Each row is a point on a landscape with many peaks, with its height.
From any point a climber takes the steepest step (rise divided by distance) to one of its 2 nearest points. It stops when none of these is higher. Distance is the straight distance between rows; heights are no part of it.
zev h=145: [ 92 139 101 190 107 118 151 190 131 187 157 132  85 125  96 121 123 135
 193 110 134]
feko h=471: [152 113 139 136 100 176 151 178 109 127 107 124 111 147 134 135 152 126
 122 130 205]
luki h=446: [165  69 146  95  94 141 122  90 136 117  70 122 100 116 192 130 132 144
 144 121 169]
Gegiv h=316: [161 131 122  95 119 146 113 136 132 118 153 102 105 147 135 148 114  93
  85 120 173]
vozut h=668: [ 76 146 135 114 101  94 140 110 113 113 180 161 136 119  58 126  72 135
 147 122 122]
resu h=163: [ 91 127  94 183 127 118 121 167 137 188 119 117  88  86  69 108 122 167
 187 146 120]
bobov h=431: [162 133  85 168 129 146  91 152 140  87  83  75 129 133  74  92 119 148
 110 160  91]
sep h=315: [147 161 106  96 163 146 106  95 144  83 160 130  72 146  91 132 153 142
  95 162  99]
gula h=142: [165  99  98 125 165 126 122  89 121  88 138 114 100 132 119  98 146 174
 139 160  63]
difu h=577: [137 100 164 160 126 153  92 148 156 159 153 104 145 122 118  89 176 165
 160 117 172]
bemu h=595: [ 69 163 170 117 104  96 131 161 111 132 144 114 151 141 148 167 112 112
 150 110 179]
roko h=405: [168 110 154  97 155 121  97  97 152 122  80 125  96  97 185 142 135 113
 175 100 167]
Kif h=245: [107 162 129 106 211 109 149 140  88 150 154 155 153  85 139 114 154 113
 143 149 108]
rulip h=667: [107 111 165 113 110 168  96  82 173  91  80 154 141 126 158 109 108  83
 110 148 154]
Saf h=275: [165 120  91 128 110 118 119 141 149 112 144 180 107 140 117 130 129 113
 102 135 125]
Zinur h=176: [112 173 133 130 190  80  99  99 124 144 153  85  93 111 136  93 125 130
 151 147  60]
parip h=481: [153 122 123 136 129 169 110 118 165  72 108 128 131 149 112  93 109 128
 103 144  90]
narag h=501: [120 102 175 143  94 155 153 175 119  93 147 134 118 127 134 111 152 120
  96 132 186]
simud h=187: [115 145  77 103 116 200 139 137 120  79 139 124 142 153 145  82 182 157
  64 180  68]
misog h=338: [129 141 139 166  90 107 136 188 139 155 137 115 141 147 130 139  51  78
 108 126 125]
megi h=516: [133 131 180 143 149 156 137 112 148  76 128 127 110 149 132  71 105 127
 131 152  87]
futen h=445: [119 153 136 186  91  97 142 202 174 184 128 132 114 110 172 176  75 100
 147  78  98]
Gume h=520: [139 130  60  99 136 195 110 122 147  97 107 157 159 105  99 124 139 136
  90 129 138]
Laz h=610: [120 115 121 103 123 152  70 111 145  97  66 170 187 135 156 137 113  94
 122 159 136]
mul h=454: [146 108 203 139 121  88  93  77 185 129 138 126 146 114 149 116 155 112
 112  76 148]
Nofo h=214: [101 148 101 121 171  93 125 144  51 148 114 103 162  99 159  81 119 128
 180 165  85]
gufav h=398: [121  90 168 117 179 147 146  88 169  90 124 100 123 177 144 166 119 128
 134 133 175]
dip h=77: [131 152 199 139 125 129 152 173 120 192  89 122 146 158 157 150 145 157
 121 116 125]
Bevof h=172: [127 123  88 130 104 149 122 127 116  74 117 138 139 155 149  76 200 181
 109 157  52]
benuv h=379: [139 116 142 161  67 102 132 159 170 190 108 141 147 125 160 153  48  68
 121  92 123]
tozi h=472: [146 121 118 118  88 193 148 140 107 113 132 154  75 135 120 104 129 106
 122  85 192]
nop h=189: [117 146 113 135 161  98  91  94 119 148 167  60 146 137 136  78 142 154
 178 141  88]
zona h=492: [117 123 216 133 120  97 151 105 129 129 142 112 137 105 125 152 102  98
 100  64 156]
vaf h=390: [185 132  83 130 138 117  95 129 126 105 115  82 139 139  98 128 143 145
  92 148  97]
kep h=295: [131 164 111 138 112 105 118 187 132 189 144  68 134 134 114 133  76  98
 104 165 107]
rusu h=422: [101  66 165 130 154 175 188  75 159  64 101 117 147 168 138 167 148 123
 119 152 182]
mar h=502: [178 138  84 136  96 171 127 142 103 151 140 143 102 147  98  91 114  96
 122  84 134]
dugu h=560: [134 144  99 113 167 160 104  98 132 119  90 183 160 120 115 110 116 100
 133 131 137]
Dizo h=447: [104  75 111 116 150 186 157  85 155  86  79 149 161 150 145 163 161 120
 115 112 180]
ninid h=540: [128 103 144 111  76 156 137 135 129  54 103 110 145 155 140 136 107 115
  84 130 156]
mased h=181: [103 102 137 187 136 128 144 143 154 182 139 139 129 102  69  84 111 170
 193 119  87]
muka h=287: [119 165 110 105 175 109 113  88 115 143 161 128  86 124  79 154 127 134
  96 180 110]
mip h=359: [120 164 156  97 177 143 129  91 147 160 138 179 136 137 143 169 106  68
 133 129 150]
Basof h=31: [ 84 114 173 145 130 102 151 125 132 180  80 141 173 115 175 166 114 134
 173  97 122]
mefip h=128: [109 142 128 166  95 121 146 178 121 205 149 166 111 105 120 150 137 152
 176  51 107]
pilo h=482: [127 101 100 104 136 191 144 132 158  87  96 159 140 130 114 166 138 148
  99 139 166]
gov h=61: [130 131 192 142 132 131 164 149  85 150 100 107 115 173 151 140 130 171
 174 106 126]
daf h=523: [ 73 124 220 155 123  93 156 111 148 162 102 109 139  96 144 199 128  98
 106  32 154]
gota h=565: [164 114 175  80 129 113  75  89 113 128  85 117 146  87 138 124 135 184
 109 115 128]
nek h=672: [106  89 129 102  85 142 109 102 182 126 142 156 147 124 150 158 132  98
  96 139 197]
kazeg h=603: [123 164 102 155 143 134 142 138  81 204 147 114 111 125  97  96 123 112
 137 126  87]
liret h=200: [136 111  55 104 110 199 160 157 115  81 148 133 149  98 139  85 169 137
  80 154  92]
pak h=236: [149 134  87 162 140  44 162 156 119 152 165 171 137 121 127 126 140 118
 159 118  76]
zered h=494: [138  79 152  90  70 151 127  96 141  66 103  94 100 137 185 150 133 134
  99 118 170]
sil h=587: [131 122 142 143 120 137 153 141 110 124 147 136 135 139 153  97  98 125
 175 140 128]
rogiz h=455: [ 98 147 116 101 126  83 124 139 139 148 122 152  86 121 135 207 109 134
 169 113 165]
moz h=213: [147 111  23  93 106 177 147 117  92 110 155 129 129 125 139 115 131 138
  98 163  95]
Tise h=195: [115 129 137 190 173 115 154 162 177 176 141 131 134 115 118 113 109 138
 184  91  60]
dila h=579: [ 94 128 179 153 100  86 119 138 175 168 133  90 135 119 130 206  94 110
 146  38 156]
tadoz h=729: [ 93  77 120 133  67 144 132  81 154  92 125 158 136 166 141 168 143 102
 114 110 186]
paduk h=526: [116  95 193 177 122 121 140 158 136 122 111 137 166 123 141  88 165 103
 117 107 173]
zek h=147: [176 117  92 141 162  97  84  97 163 127 141 127 118 128 136  85 152 144
 156 150  66]
Tepim h=95: [139 143 196 140 124  98 114 161 105 172 104  90 154 142 103 141 155 197
 128  87 120]
vefil h=296: [148 139 128 105  75 137 106 151 169  88 158 169 102 145 126 145 121  80
  66 122 175]
kop h=546: [133 127 153 129 155 142  88 133 144 130 132 117 162 115  98 103 149 163
 127 146 133]
feset h=408: [221 126 112  99 161  93  91 105 138 122 141  98 119 139 101 143 124 163
 108 122  92]
Ked h=547: [181 137  86 166 125 151 136 127  88 186 119 102 121 140  93  88  81 120
 143 110  86]
nas h=337: [124 155 116 104 126 140 107 118 141 159 152 135 151 130 128 150 106  78
 111 127 158]
Taf h=343: [143 156 161 100 151 186 120  95 158  93 136 104  90 167  93 136 153 154
 108 128 136]
guf h=157: [113 137  95 135 122 122 125 109 104  81 152 132  89 144 125 101 183 193
 134 153  70]
nal h=305: [112 143   5 143 157 146 167 128 101 113 111 107  71 109  86 122 161 120
 106 192 131]
dafi h=116: [138 113 141 161  94 126 145 144 118 202 106 185 156 113 117 142 157 158
 169  57 154]
Baf h=370: [129 138 201  90 163 137 140  94 137  81 125 103 104 152 117 164 125 161
 121 133 159]
vedi h=552: [118 109 193 157 115 103 139 128 128  95 146 134 125 115 148  55 103 111
 172 127 106]
Pakun h=529: [ 63 156 143 104 121  70 113 160 153 146 154 145 125  95 118 171 108 121
 155 113 151]
Pedid h=417: [128 141  83 128 145 113 155 198  80 144 107 145 112 148 118 155 131 109
 119 176 141]
pazo h=231: [111 168  87 123 161 129 141 147  62 147 119 155 144 101 143  73 162 100
 153 156 127]
falif h=515: [168 114 162 113 133 151 102 105 123 141  94 111 162 136 141 124 186 198
 103 144 126]
zoru h=470: [147 104 191 120  99  91 104 107 139  92 150 115 159 122 135 116 119 127
  95  95 146]
nis h=46: [ 98 113 175 135 122 133 189 124  91 154  61 119 139 153 172 146  99 127
 182 127 131]
pamet h=216: [133 122 116 173 133  77 180 169 140 192 170 141 138  96 165 134 112 115
 175  97  60]
forev h=262: [ 98 173 111 101 200  90 153 112 106 149 168 143  95  79 105 128 134 106
 116 168  86]
pugi h=352: [110 130  44 149 120 111 149 158 101 121 120 132  88 131  92 142 145 122
 102 207 120]
Rok h=660: [ 73  99 152 130 100 122 143 117 122 124 121 125 145 170 148 161 108  97
 141 126 189]
sazi h=596: [ 92 115 120 100  80 134 139 132  94  98 128 128 159 142 127 153  82 115
 118 165 162]
noz h=518: [107 113 156 164  69  93 126 159 165 173 146 124 121 111 179 187  87 113
 172  46 132]
gipog h=498: [156 138  69  96 132 127 147 142  60 115 113  96 108 137 134 152 121 114
  95 151 123]
Kigo h=21: [109 113 176 127 172 119 158 122 109 167 118 143 202 135 170 145 141 148
 166 137 124]
Renad h=662: [105 149 141  60 119 122  79  94 127  61 131 130 149  89 134 118 108 133
  86 151 128]
Tori h=271: [106 165  27 109 167 198 128 136 114  91 114  93  98 126  88 118 174 123
 108 168 135]
Lino h=391: [119 158 133  96 179 109 127 129 127 124 127 173  93 121 146 170 140 106
 150 133 143]
reb h=444: [190 130 141  95  91 101 102  95 134 118 169 116 118 122 119 114 122 151
  90  97 111]
pame h=233: [140 144  41 122 119 173 133  96  90 106 149  93 103 153  73  92 132 153
  90 151  94]
Fata h=548: [151  95 164 192 114 144 113 136 154 105 107 124 158 155 135  92 169 140
 144  96 162]
Fov h=627: [ 91 120 133 139 122 132 145 108 108 115 171 138 135 145  95 108  78 146
 175 147 110]
lesi h=199: [118 140 114 125 164 126 104  99  89 107 137 103 170 140 154  88 142 150
 170 172  96]
zoso h=159: [142 140 140 145 152 101 104 118 159 134 145 148  94 115 127  96 126 119
 151 129  78]
Boko h=691: [147 171  87 151 157  83 155 129  72 184 158  93  91 135 127 109 174 121
 113 139  75]
bapun h=249: [129 153  68 123 152 187 118 108 102 107 120  99 113 161  90 102 135 140
 138 142 129]
Kul h=581: [169 154  66 125 144  86 151 149  69 136 151 111  87 136 130 149 158 121
  82 162  99]
Nekek h=614: [132 118 160  52 115 147 101  86 126  83 110 115 154  83 115 132 113 166
  84 109 152]
ludur h=430: [144 122 165 126 136 103 110 120 158 118 116 140 102 117 151 139 156 116
 137  71 180]
kapi h=744: [107 145 108  87 100  96  93 112 122 102 164 152 139 130 108 143 102 151
 109 146 113]
Rap h=254: [198 111  94 156 123  79 135 157 129 138 140 170 135 114 146 105 136 102
 136 111 104]
kesiv h=726: [ 94  89 140 104 115 162 112  94 169  95 115 171 127  90 162 149  98  66
 119 157 198]
Lepi h=256: [119 155 123 127 132  96 131 133 128 175 135 129 139 133  86 131  73 102
  89 196  89]
Nanun h=107: [139 111 173 142 115  98 118 166 113 170 120 138 167  90 106 144 159 167
 130  86 155]

For each start below, name the point where the climber stops.
Zinur | kesiv
Lepi | dila
vaf | kapi
Tori | Boko
gula | Boko
sep | kesiv

Call two points neighbours if one is among the 2 nearest of the other. Go from one point of each pair to the other, from neighbour to neighbour, staying as high as possible. Name the lowest point that can't be avoided.
kesiv and Boko | vaf
kapi and Boko | feko
kapi and difu | falif
Rok and dila | roko
kesiv and tadoz | nek
